Each row is a point on a landscape with many valleys, with its height.
From any point a ball rolls to the lowest of the 2 points nearest to it. It stops when none of these is lower. Distance is the straight distance between rows; heights are no part of it.
dib: [131,123,139,89,83,106,144,125,100,152,141,106,118,93,158,119,85,62,152,135,156]  height 53.0
rusaz: [75,147,129,154,208,153,107,115,85,179,172,153,79,120,184,142,158,180,124,101,111]  height 59.6
liki: [168,70,133,107,114,135,157,166,108,133,139,157,141,120,99,161,102,179,129,112,150]  height 32.7
dof: [128,119,88,120,134,120,142,111,157,99,103,93,171,104,136,96,124,122,115,120,151]  height 45.8
Vos: [106,138,111,109,123,106,123,101,198,108,95,145,141,195,176,111,128,130,102,103,137]  height 12.3
loloz: [132,130,148,116,87,197,124,180,149,152,51,137,176,134,90,98,129,136,86,122,119]  height 22.5
Zozaf: [136,189,114,168,85,125,119,118,156,192,121,114,113,92,147,164,164,175,139,137,143]  height 27.1
Laso: [87,97,103,109,188,136,127,93,86,149,162,165,151,158,187,187,155,149,90,128,117]  height 69.4
rafu: [201,125,120,143,121,99,103,128,137,135,170,122,142,104,143,151,92,192,140,106,176]  height 30.3
vedes: [134,109,82,171,170,100,150,120,112,148,130,135,125,119,149,153,162,133,119,124,105]  height 37.0
Vofud: [117,97,100,163,138,145,136,94,105,113,211,131,72,100,127,154,108,123,194,113,132]  height 49.3
Gevu: [140,91,140,109,128,170,166,135,172,140,74,101,154,133,101,134,163,170,97,121,152]  height 20.2
dase: [186,110,120,124,134,97,92,139,133,127,150,144,134,109,126,127,111,159,96,103,136]  height 27.5
bugi: [155,139,158,109,66,122,167,161,149,124,77,135,134,153,134,124,115,103,137,157,105]  height 50.8
fim: [154,99,118,117,149,113,149,78,126,82,145,83,181,102,127,106,88,96,133,118,180]  height 48.9
Riz: [163,107,152,138,90,140,178,136,148,155,83,126,130,91,77,121,146,98,92,132,99]  height 12.2
Raled: [74,93,110,91,172,149,149,74,130,125,148,139,160,167,158,176,133,125,120,132,152]  height 71.9
pum: [92,166,119,134,125,161,106,140,100,149,115,126,139,170,153,120,160,121,119,177,50]  height 60.6
lib: [124,141,131,139,188,119,124,94,180,67,128,153,153,204,114,126,131,184,115,101,158]  height 69.6
pak: [160,156,144,145,91,156,138,173,137,124,44,121,152,170,124,98,141,120,134,146,86]  height 47.9
binal: [140,134,82,138,125,102,99,134,104,81,143,124,165,72,107,98,140,147,126,147,117]  height 51.0
duva: [135,153,129,142,143,95,110,96,176,69,130,147,135,162,105,127,129,143,122,116,134]  height 71.2
Siba: [127,107,127,103,91,100,96,119,150,97,174,131,107,75,96,68,88,109,98,117,129]  height 11.1
vafal: [146,112,107,151,158,95,95,105,105,90,168,132,136,78,70,121,145,125,106,147,114]  height 48.1
libob: [108,164,137,126,135,165,75,137,123,132,111,94,173,126,86,113,151,159,101,179,124]  height 61.8
geza: [112,135,76,129,185,94,130,68,139,87,114,122,191,166,165,150,144,121,107,145,107]  height 66.6
som: [163,117,130,163,165,115,109,173,81,137,149,133,95,157,170,138,107,157,161,91,120]  height 50.2
rif: [142,99,121,140,203,118,118,96,119,74,171,140,118,118,85,125,139,154,101,103,126]  height 43.8
golek: [198,86,123,118,113,108,154,138,142,139,121,151,134,126,140,132,79,153,103,85,137]  height 30.1
voz: [89,172,161,108,130,149,93,110,144,175,136,134,95,161,118,126,143,88,89,181,78]  height 58.2
lugug: [138,171,128,171,109,117,121,129,142,130,120,126,120,109,82,157,168,196,145,164,106]  height 54.7
Tok: [101,138,157,149,202,112,113,106,117,150,167,139,59,124,116,140,156,99,134,113,145]  height 26.1
tinan: [107,114,132,97,97,109,161,126,100,151,151,139,94,121,149,163,110,59,151,141,110]  height 59.5
Riva: [145,115,109,129,95,123,144,182,109,87,126,171,146,76,73,85,106,124,121,117,82]  height 17.3
Lezo: [70,170,157,120,87,142,126,126,114,181,159,137,77,139,143,157,147,132,152,197,108]  height 34.1
bedo: [175,173,134,156,108,96,84,144,131,118,96,127,141,104,123,99,156,97,136,138,75]  height 41.7
Muv: [105,110,98,127,120,149,158,113,169,102,105,116,112,123,117,86,149,124,111,109,139]  height 43.3
kup: [116,87,126,109,110,142,176,160,143,97,112,108,131,128,105,98,96,129,122,92,159]  height 39.8
zama: [104,171,90,193,111,104,139,109,145,127,136,135,66,120,164,132,168,138,177,84,149]  height 26.4
zab: [80,178,141,130,106,141,98,141,150,149,138,126,67,163,125,137,144,170,139,164,103]  height 22.9
banak: [162,105,135,158,203,105,147,131,108,166,140,140,112,131,166,162,136,117,111,90,130]  height 32.9
zulas: [122,119,162,58,70,140,144,133,138,88,140,128,140,153,131,139,85,129,158,175,158]  height 49.5
pim: [71,140,132,75,110,135,101,94,183,124,149,111,120,142,135,124,127,154,125,143,183]  height 8.2
vaku: [98,134,109,130,199,107,116,48,164,79,129,150,163,197,143,132,142,142,104,124,138]  height 67.9
zako: [152,145,91,137,94,103,111,125,138,103,135,146,139,92,103,128,170,177,139,184,91]  height 53.4
kupek: [162,138,146,157,131,117,106,159,142,93,145,144,95,157,110,121,108,167,147,69,150]  height 36.1
mosat: [143,113,98,130,95,127,99,134,104,112,153,101,96,72,164,68,91,99,168,118,145]  height 41.0
fur: [98,79,91,126,144,154,160,108,85,123,201,119,92,132,169,145,111,107,185,110,150]  height 58.5
sonus: [119,158,175,130,149,134,104,120,119,145,130,102,132,119,58,149,161,147,98,162,135]  height 59.1
zem: [168,121,148,111,114,128,167,130,171,127,60,103,171,121,102,164,132,132,123,120,172]  height 18.3
beli: [127,131,143,134,149,117,126,130,116,117,139,117,149,116,79,168,152,210,129,164,139]  height 56.4
vadib: [146,107,127,111,86,153,159,175,104,141,86,159,181,79,79,88,109,126,85,136,81]  height 23.4
todi: [124,131,112,102,101,117,102,107,115,100,176,106,136,83,145,109,79,89,160,144,162]  height 46.7
vep: [153,100,108,145,137,114,143,110,137,110,174,134,77,91,97,116,105,113,157,96,153]  height 40.3
Gerel: [79,134,129,145,178,168,134,93,87,185,156,184,109,141,187,183,174,155,102,116,115]  height 66.3
Gafa: [138,83,123,109,89,138,182,106,149,207,119,130,96,113,144,176,152,117,104,136,130]  height 33.0
vema: [124,95,102,108,131,112,160,98,112,111,187,158,114,143,135,177,108,96,136,147,108]  height 64.9
Dorud: [114,150,85,137,112,114,98,133,112,103,171,134,115,160,187,142,109,153,177,130,115]  height 12.4
bibi: [134,92,126,115,174,110,101,113,105,79,184,121,126,131,95,113,72,129,115,105,129]  height 36.3
Noda: [111,118,143,103,133,180,129,125,143,157,84,89,189,162,106,141,152,191,73,151,156]  height 22.0
Navof: [132,85,110,129,114,138,165,184,77,141,110,115,128,100,112,134,129,131,143,141,113]  height 4.7
Lir: [108,180,117,160,120,107,104,140,119,140,153,139,80,152,171,145,132,203,174,105,130]  height 20.0
Ren: [162,159,143,173,154,100,135,110,158,126,102,120,119,136,135,137,159,106,154,109,130]  height 34.9
Vol: [129,120,145,147,115,155,152,106,142,213,132,117,82,96,126,177,177,124,128,146,147]  height 31.0
Rez: [129,128,153,84,80,116,148,155,119,110,119,136,150,141,139,108,94,105,185,156,116]  height 54.5
Vel: [96,144,144,141,137,119,130,112,119,153,152,145,43,102,118,138,151,62,146,123,119]  height 3.4
vakep: [152,114,162,122,97,132,130,172,117,199,104,107,128,65,134,93,123,92,121,144,106]  height 30.2
Nipe: [140,52,123,129,149,150,191,132,129,94,139,145,128,114,91,101,81,129,100,61,155]  height 35.7
bakop: [110,97,171,51,99,144,149,169,123,124,132,141,117,160,91,136,90,149,138,157,145]  height 43.0
bigap: [123,164,109,161,101,131,107,137,128,179,143,130,100,119,183,178,143,169,179,136,135]  height 24.9
rur: [166,108,151,134,97,117,156,188,80,148,102,110,144,42,137,80,113,106,160,138,131]  height 22.7
Savel: [164,128,134,120,125,105,91,138,170,138,117,170,124,96,111,98,101,144,53,102,114]  height 24.1
kugek: [98,120,110,121,168,135,160,119,120,130,103,112,129,143,145,114,150,65,124,145,84]  height 44.6
sonik: [101,145,89,122,145,133,100,114,116,158,104,136,172,157,170,149,156,152,91,177,75]  height 63.9
Nofed: [114,118,101,126,155,124,125,134,130,160,115,131,116,148,154,120,152,120,117,113,103]  height 39.9
Dem: [77,145,121,129,167,112,109,82,135,122,171,107,104,113,121,122,139,87,121,110,163]  height 28.1
zuf: [81,164,182,111,119,151,98,124,109,189,127,102,106,153,128,137,138,89,139,181,117]  height 48.0
Fevun: [134,168,162,134,160,142,108,175,111,148,105,89,118,151,139,143,136,168,163,112,181]  height 12.0
Kavu: [97,157,148,106,106,153,124,118,136,133,92,118,119,154,107,84,130,78,113,191,75]  height 66.2
suzum: [144,83,108,111,113,139,137,170,64,133,132,103,151,61,133,99,97,137,149,134,138]  height 13.6
reb: [123,167,115,188,107,160,130,107,131,209,114,86,104,108,118,162,181,147,116,164,124]  height 28.7
Ler: [163,125,170,114,95,190,150,162,111,161,69,101,161,111,74,116,136,110,108,135,117]  height 17.7
veku: [97,146,80,139,88,116,112,98,95,101,192,136,135,132,203,168,113,113,158,98,110]  height 5.8
ril: [147,131,139,145,118,97,109,131,153,114,154,100,98,85,94,132,128,120,150,123,177]  height 35.0
tadu: [118,148,74,126,96,118,123,78,138,92,158,126,148,144,204,130,120,84,138,75,141]  height 0.7
ruva: [108,152,80,107,142,112,111,87,138,97,109,119,203,162,169,125,153,155,109,190,108]  height 65.4
bag: [173,152,145,146,117,136,122,168,114,133,76,114,176,120,157,97,151,122,149,147,104]  height 45.0
kam: [68,150,121,86,121,118,104,81,141,128,151,111,127,141,159,144,119,86,127,119,164]  height 17.5
vef: [143,112,100,169,96,96,131,166,114,117,143,129,74,91,148,89,114,113,158,109,106]  height 35.8
tevaz: [130,112,171,123,201,123,162,126,125,73,97,113,157,163,78,144,124,98,143,125,173]  height 56.6
Dofem: [182,65,133,128,117,125,180,139,140,112,154,169,136,139,105,111,52,123,97,66,123]  height 32.4
pebip: [130,104,150,67,102,167,127,155,129,127,115,140,134,132,97,136,100,186,110,118,163]  height 36.5
zutof: [156,73,100,140,110,126,148,179,102,134,132,161,104,79,81,124,136,153,125,117,85]  height 11.4
fama: [90,108,140,146,169,167,163,151,82,121,91,108,127,154,100,103,167,89,122,142,75]  height 50.3
rorig: [130,136,157,111,86,124,72,158,156,123,124,156,120,82,87,63,111,126,96,116,112]  height 18.6
zameg: [163,137,151,120,123,94,149,109,175,51,105,162,153,177,93,115,102,115,115,131,105]  height 72.5
keruk: [173,104,139,151,131,134,111,197,94,114,138,140,99,144,117,105,83,145,159,77,147]  height 42.5
fil: [151,158,167,136,118,115,86,170,131,108,125,120,102,117,85,119,118,134,163,110,161]  height 29.4
Kunob: [134,118,152,140,149,118,154,102,131,54,121,88,172,122,76,112,111,83,154,115,171]  height 52.7
lavi: [122,141,113,95,103,109,158,66,181,82,117,161,146,188,168,137,107,107,139,130,130]  height 8.3
seva: [142,108,129,106,66,136,150,148,133,206,117,123,106,81,153,138,116,91,105,154,124]  height 34.7
Rav: [68,196,133,117,97,131,80,98,163,137,124,112,119,145,145,135,130,175,135,162,141]  height 15.7
golak: [140,111,141,119,201,108,123,100,159,130,103,139,157,184,163,135,122,125,49,89,138]  height 20.1
vafe: [96,92,73,123,139,138,161,105,79,123,174,122,148,122,160,175,135,86,170,135,123]  height 64.8
dazum: [117,142,87,138,133,98,137,72,153,78,126,159,144,175,183,134,118,72,121,97,106]  height 4.5
miba: [109,117,132,154,189,122,94,136,77,160,171,129,96,144,167,157,123,164,144,107,140]  height 46.5
Liba: [130,121,130,87,132,114,63,126,117,94,179,145,128,111,124,81,68,141,103,115,145]  height 23.3
lat: [79,159,125,154,110,134,133,113,129,126,147,153,70,133,150,151,167,106,183,128,119]  height 19.8
Fotut: [101,140,162,120,172,154,85,179,108,111,108,106,171,142,85,125,133,151,114,135,149]  height 65.0
dokor: [176,145,171,132,121,125,93,181,122,157,132,123,97,131,132,161,112,173,163,125,164]  height 21.7
Nura: [123,142,135,86,74,187,146,166,130,153,69,166,214,84,72,64,111,118,88,122,117]  height 26.8
dov: [149,122,123,184,129,114,147,132,137,130,116,129,80,128,159,108,140,127,175,104,125]  height 31.1
fusaf: [140,177,148,140,116,91,111,125,161,108,94,124,123,115,124,109,133,94,153,154,123]  height 38.4
novul: [107,142,142,140,143,187,113,167,82,146,88,105,127,185,119,107,167,123,109,161,94]  height 55.7
rutug: [103,146,148,145,115,170,120,142,125,126,91,93,137,116,73,72,165,54,105,163,91]  height 72.0
beno: [133,134,123,107,144,124,125,111,162,135,85,116,185,181,194,133,120,134,94,101,142]  height 15.8
gufo: [178,111,166,141,113,113,198,119,149,141,77,109,154,118,83,161,159,77,122,131,133]  height 15.5
Fesid: [143,139,148,150,214,116,113,113,126,160,119,146,134,197,170,171,133,137,102,95,141]  height 26.2

For each start below, name the point where the ball stops.
geza => tadu
rutug => tadu
libob => Siba
Fotut => Siba
Gafa => tadu

Call two points neighbours if one is among the 2 nearest of the other. Go from one point of each pair to the other, from neighbour to neighbour, staying as low as possible. Name the highest point that can't be avoided.
pim, Navof => libob
Vel, Siba => Rez
Riz, Navof => Nura
fil, miba => som
pim, Vel => Dem
tadu, Riz => seva
